Points, in no order, along strands that fork, close into loops and pass close to each other.
(in the rows, 128 means zero)
Points whose rows are less than 107 apart are linked; no others are. Some points are linked to none.
(925): [ 95 136 112  91 158 164 156 140 140 153 115 176 104 117 189 124 150 130
 174 165 119 105 111 154 112]
(216): [132 174 164 168 126  89  52  92 105 127 180 117 113 128 119 150  84 121
  90 123 194 126 158 127 164]
(511): [ 77 128 134 145  84 149 186 143 163 105 109 157 166 127 113 125 168 167
 130 171  82 141 103  73 171]
(3): [115 127 101 150 112 120 154 108 163 127 132 130 130 149 187 136 155 222
 160 187 126 112  68  72 141]
(905): [137 142 100 123 175 123 128 148  54 182 121 121  74 128 145 117  84  85
 146  95 198  86 108 143  76]
(877): [190  86 139 102 116 157 116 143  73 104 109 126  94  93 103 130  61  81
 145  91  74 101 142 171 149]
(330): [ 90 121 135 109 105 171 162 145 124  99 124 138 141 161 117  96 136 128
 114 113  79 193 146 134 118]
(667): [ 56 116 102 135 141 139 220 153 123 138  86 146 130 104 167 123 148 187
 172 166 111 109  65 114  95]
(412): [185 111 143 105 142 183 146 151  68 104 103 136  95  74 106 144  93  73
 144  83  75 113 130 187 111]
(989): [122 139 113 158 174 115 110 125  59 201 123 115  69 105 167 125  98  87
 137  74 179  87 111 144  87]
(758): [157 121 116 170 114 104 110 102 171 162 135 110 155 112 149 162 156 119
 100  86  93 159 156 160 104]
(1056): [135 152 129 108 160 131  99 128 150  97 130 149 131 128 116 117 161 125
 148 179 154  78 115  95 180]
(463): [126 142 161 141 165 119 107 139 101 166 114 134 100  91 144 163 126  91
 145 129 175  96 105 173  96]
(509): [179  91 115 100 128 132 117 128 153  95 133 128 156 127  92 144 101 108
 106 110  99 149 194 170 162]
(551): [169 105 124  93 137 155 130 116 102 122 120 124  83 129 147  93 119  85
 148  92 127 129 122 140 116]
(373): [119 109 119 169 116 149 123 119 149 145 149 122 167 121 151 156 167 132
  87  68  64 177 163 166  83]
(183): [129 153 151 112 103  92 117 118 169 133 141 144 149 143  94 129 134 103
 132 178 149 150 164 101 199]
(1076): [117 117 126 139 162 126 150 132 122 154 110 115 124 115 166 145 156 101
 138 101 114 125 103 188  51]
(14): [ 66  92 122 162 106 162 169 137 118 119 136 130 174 138 149 150 137 180
 106 100  75 199 116 134  65]
(707): [163 119 111 143 126 114  73 105 157 134 144 109 138 148 117 132 136 117
  99 108 161 134 112 121 138]
(1018): [132 124 117 130 102 163 125 133 170 114 151 156 176 143 129 161 148 111
  92 122  99 183 164 153 134]
(578): [ 73 132 134 158 103 172 212 155 137  85 128 173 172 136 165 131 163 202
 163 174  63 139 111 120 121]
(805): [154 108 126 149 152 126  91  99  91 182 126  94  85 111 151 102 109  98
 121  61 140 100 112 139 109]
(240): [180 115 139 115 127  95  72 107 122  81 159 113 135 155  96 136  86  81
 142 127 164 127 163 104 187]
(582): [115 105 138 143 103 126 125 122 121 156 126 109 109 130 123 118 120 146
 105 117 177 142  70  71  89]
(1041): [116 156 162 100 128  83 101 125 132 130 151 122 124 140  83 115 108 103
 124 163 171 141 169  92 184]
(794): [100  91 124 145  95 145 178 134 134 107 103 111 134 169 148 116 146 163
 138 130 112 171  83 111  94]
(653): [130 167 148  94 124 167 175 158 136  76 108 169 132 115 124 117 178 122
 160 168  82 137 154 142 135]
(430): [ 84 128 137 123  97 124 179 145 166 118 123 152 148 120 118 117 144 187
 147 205 119  95  91  66 165]
(813): [143 107 125 150 122 162 130 131 132 132 152 139 171 106 122 135 138 117
  82  51  59 169 195 174  97]
(53): [123 109 131 100 121 138 132 164 141 129 116 127 163 115  81 124 136 102
  81 106 111 143 152 162 109]
(341): [108 153 159  94 142  94  90 106 106 134 149 117  95 123 112 103  97 112
 120 138 179 133 162 110 170]
(735): [ 57 122 117 131 124 177 227 160 110  93  99 160 148 111 162 126 149 202
 170 161  74 122  84 113 106]
(778): [103 164 136 156 137 100  74 112 124 170 146 108 101 108 150 158 129 153
 104 133 202 133 101 119  86]
(45): [197 102  95 111 111 102  99 104 168 126 163 118 172 163 104 142  92 110
 100 107 124 144 193 138 178]
(408): [140 125 157 133 131 112 112 123 133 146 101 107 113 123 117 135 122  82
 137 120 129 126 153 179 147]
(367): [180  99 123  95 161 119 105 121  78 124 124 109  79 119 117  89  77  94
 139  92 151  96 142 136 133]
(70): [193 132 137  89 128 105 127 139 114  59 105 116 129 132  66 125 120  79
 148 130 118 132 171 125 179]
(321): [142 138 106  96 160 135 163 160  58 172  97 123  73 103 120  95 105  74
 144  86 160 105 107 137  83]
(381): [176 135 109 115 125  81  76  89 156 131 170 115 161 181 109 146  95 108
 116 133 162 154 158 100 193]
(946): [100 103 105 163  98 143 179 127 158  90 112 128 153 153 171 141 160 206
 155 162 116 156  66 102 116]
(884): [164  98 127 109 107 151 128 142 135 125 140 129 162 110  78 114 107 107
  77  76  75 143 189 174 125]
(683): [ 92 132 101 111 148 143 153 131 172 136 115 149 131 137 174 124 175 180
 142 170 104 111 112 137 125]
(339): [170 116 111 149 115 107  69 105 148 171 147  88 122 129 130 147 127 138
  88  80 139 118 105 136  96]
(634): [190 113 104 141 134  86  57  83 130 151 164  81 119 146 121 122  71 140
 103  96 140 106 163 147 165]
(179): [120 164 116 128 138  92 112  95 171 130 156 131 132 151 141 120 155 180
 134 190 165 125 113  54 176]
(403): [ 77 127 131 151 123 112 194 145 129 136  93 135 129 118 163 132 134 203
 181 192 152  90  64 106 104]
(857): [147 129  93 146 133 114  77 106 183 127 135 111 146 165 128 145 163 131
 107 146 149 139 113 120 159]
(318): [117 145  80 184 100 131 140 114 201 138 135 136 180 144 168 192 194 190
 112 153  93 184 123 115 113]
(652): [117 146  53 172  87 136 158 118 206 136 133 139 200 171 144 177 163 187
 101 163 106 191 127  87 140]
(793): [133 140 140 131 134 115  98  80 141 134 134 119  89 153 171 107 146 129
 156 148 154 134 122 105 156]
(35): [106 154 152  98 133 178 159 145 126 110  94 160 112 102 131 121 160  95
 158 149  77 133 130 156 141]
(263): [ 65 103 123 111 122 153 172 151 156 127 109 143 152 103 122 138 166 165
 103 146 106 158 113 132  95]
(33): [102  97 135 124  98 119 156 133 134 128 102 107 128 151 120 108 136 139
 122 131 130 159  88  94 110]
(639): [171 106 126  88 168 119 113 128 110  59 106 108 112 133 104 121 106  92
 175 145 125 111 162 136 184]
(814): [152 169 141 172 123  79  54  90 147 161 167 104 136 132 108 167 104 123
  93 120 180 144 165 122 164]
(180): [ 68 144 127 156 127 187 167 147 160 107 139 178 178 147 164 137 181 192
 132 161  52 140 142 115 137]
(564): [ 93 127  75 154 103 154 165 140 195 108 134 164 209 148 133 159 159 204
  95 173  92 160 124  81 150]
(922): [ 80 168 134 118 155 131  95 120  80 155 139 152  68 131 177 109  98 110
 151 153 198 103 134 117 145]
(709): [ 74 165 138 130 135 114 119 126 100 156 133 137  84 138 178 120 110 149
 156 171 199 112  90  99 110]
(914): [144 129 155 119 126 158 133 143 116 102  98 134 120 107 111 146 135  77
 150 125  83 138 155 190 151]
(75): [173 151 122 101 119  96 141 143 144  79 114 123 156 152  77 113 152  91
 132 138 129 150 178 105 165]
(1082): [144 136 102 145 126 127 130 114 192 130 132 124 149 139 168 165 180 171
 126 146 113 169 136 145 100]
(221): [100 163 147  93 149 146 141 153  82 136  94 151  77 110 124 102 132  89
 167 157 158 101  82  98 128]
(823): [200  76 148 119  95 122  95 130  96  99 132 114 123 116  68 127  54  85
 130  98  88  90 164 140 183]
(967): [ 93 142 138  99 117 128 158 158 148 110 108 144 130 132 114 105 160 155
 146 194 138 100  78  71 142]
(847): [150 110 146  96  99 120 136 120 123 128 128 115 106 153 124  90 116 105
 129 110 144 140 119 112 107]
(904): [135 167 170 154 124 117  72 112  71 130 185 122  96 113 114 118  70 115
  91  99 195  93 140 126 123]
(400): [ 95 131 124 127  72 133 174 132 158 106 116 138 164 158 101 114 161 137
 122 152  84 188 142  73 174]
(460): [109 151 145 159 174  99  80 118 109 167 127 113 104  91 138 160 128 113
 122 131 191  98 119 156 106]
(544): [163 111 125 113 164 109  84 120  48 105 140 105  77 111 114 123  46 101
 135 114 175  78 153 128 151]
(174): [ 82 165 138 117 140 193 158 163 136  84 127 176 160 141 128 116 172 159
 140 157  48 149 165 127 142]
(217): [164 111 134 141 120 157 155 146  98 131 137 129 144 112  99 101 123 109
 109  51  67  98 127 182  56]
(621): [135 125  94 129 128 139 111 121 186 107 129 142 176 165 116 136 178 128
 108 154 119 139 125 106 164]
(789): [ 92 131 119 146 140 110 120 129 167 161 116 124 131  97 164 172 171 174
 126 168 152 123  69 126  73]
(371): [ 60 150 131 144 129  98 168 139 113 148 117 139 104 129 174 124 117 195
 186 192 177  89  75  88 116]
(863): [110 138 162 146 121 107  99 119 105 153 158 113 103 122 130 128 107 147
  94 115 202 130  93  89  87]
(199): [112 124 101 120 140 139 145 112 174 137 125 128 121 144 183 135 168 164
 134 138 112 148 123 156 102]
(24): [187 114 110 156 121  95  56  90 132 168 174  89 122 118 124 109  82 143
  97  67 131  76 138 143 122]
(791): [109 128 133 125 145 138 141 143 117 152 102 126 107 134 155 136 143  95
 147 126 146 115  83 165  81]
(887): [160 102 133 165 137 126 120 109 110 169 122 101 109 106 139 106 133  92
 121  51 105  91 108 157  84]
(751): [189 106 132 155 140  72  82 105  97 118 156  84 113 146 109 127  47 133
 125  99 142  66 175 158 158]
(349): [144 162 123  85 163 127 149 150  53 141  93 133  62 116 112  92 106  71
 159 117 164 119 114 112 117]
(656): [ 94 110 132 117 128 138 146 156 142 137 105 131 154 104 106 135 154 116
  92 119 109 148 118 159  79]
(545): [129 128 141 101 128 179 172 157  76 119 122 132 129 121 117 109 118 104
 120  67  67 139 120 172  51]
(65): [144 136 125  90 180 100  99 126 111  91 103 128 106 151 120 115 111  98
 172 155 160  99 152 141 173]
(80): [111 129 138 117  85  96 149 114 169 134 131 131 150 163 102 116 139 127
 120 161 130 173 130  61 172]
(391): [ 92 153 147  79 123 137 140 154 118 125  99 151 106 124 104 100 141 104
 151 172 131 108  85  93 154]
(972): [175 132 178 156 116 123  77 119  83 154 167 120 100  92  95 125  61 105
 118  83 157  61 128 147 119]
(138): [170 117 155 159 107 109 112 110 156 160 131 116 137 110 121 139 146 102
 115  94 114 144 171 162 127]
(886): [191 107 168 130 100 124  83 129 109 131 144 119 115 101  81 124  74  89
 111  95 135  92 141 141 151]
(980): [ 80 123 124 137 123 108 142 147 177 146 108 131 160 110 130 164 166 172
 119 169 143 130  86 120  97]
(556): [ 48 100 125 138 129 171 179 145 124 120 120 144 161 100 153 152 163 173
 118 132  81 175  93 126  83]
(361): [162 123 145 119 160  90  63  97  79  78 168 110 107 134 114 146  59 117
 131 125 181 101 168 110 192]
(769): [ 82 107 129 144  82 159 169 146 141 115 137 135 172 156 129 124 132 158
  88 100  71 215 149 118 105]
(73): [130 146 116 106 183 115  97 128 132  99 120 132 117 135 133 126 137 123
 162 174 175  77 133 133 164]
(492): [185  90 126 166 136 137 129 121 115 139 129 107 143  94  98 105 116 111
 113  46  72  71 138 181  98]
(625): [171 139 125 128 101 115 159 135 151  92 125 124 162 160  87 110 149  98
 110 114 117 171 172 117 135]
(682): [ 91 160 134  95 163 107  80  97  92 137 168 128  78 132 151 107  88 122
 134 146 195 113 165 112 175]
(713): [153 135 118  81 146 150 173 167  76 150  94 128  93 102 115 104 117  82
 139  80 107 120 120 162  65]

A piece is two or more points that can be reached from each other along the links. Count, over all rows, the pieces, the separate loops (a circle has one, a figure eight two, a Y none), the forks (points with three links) and the tips (points with one).
pieces => 5
loops => 1
forks => 4
tips => 12

A tip is a point with one link. Name the tips that can be reached along the links from each point below, in the order of the rows.
(863) => (3), (330), (1076), (789)
(634) => (621), (751)
(199) => (925), (564)
(65) => (1056), (625)
(972) => (412), (814)

Name the points in between on the shortest way along the links from the first point to the second, in order.
(349), (403) => (221) > (391) > (967) > (430) > (511) > (400) > (80) > (183) > (1041) > (341) > (682) > (922) > (709) > (371)
(460), (813) => (778) > (863) > (582) > (33) > (847) > (551) > (367) > (544) > (361) > (240) > (381) > (45) > (509) > (884)
(216), (412) => (904) > (972) > (886) > (823) > (877)
(341), (138) => (682) > (922) > (709) > (371) > (403) > (667) > (735) > (578) > (180) > (174) > (653) > (35) > (914) > (408)
(330), (758) => (769) > (14) > (556) > (263) > (656) > (53) > (884) > (813) > (373)
(221), (887) => (349) > (321) > (905) > (989) > (805)
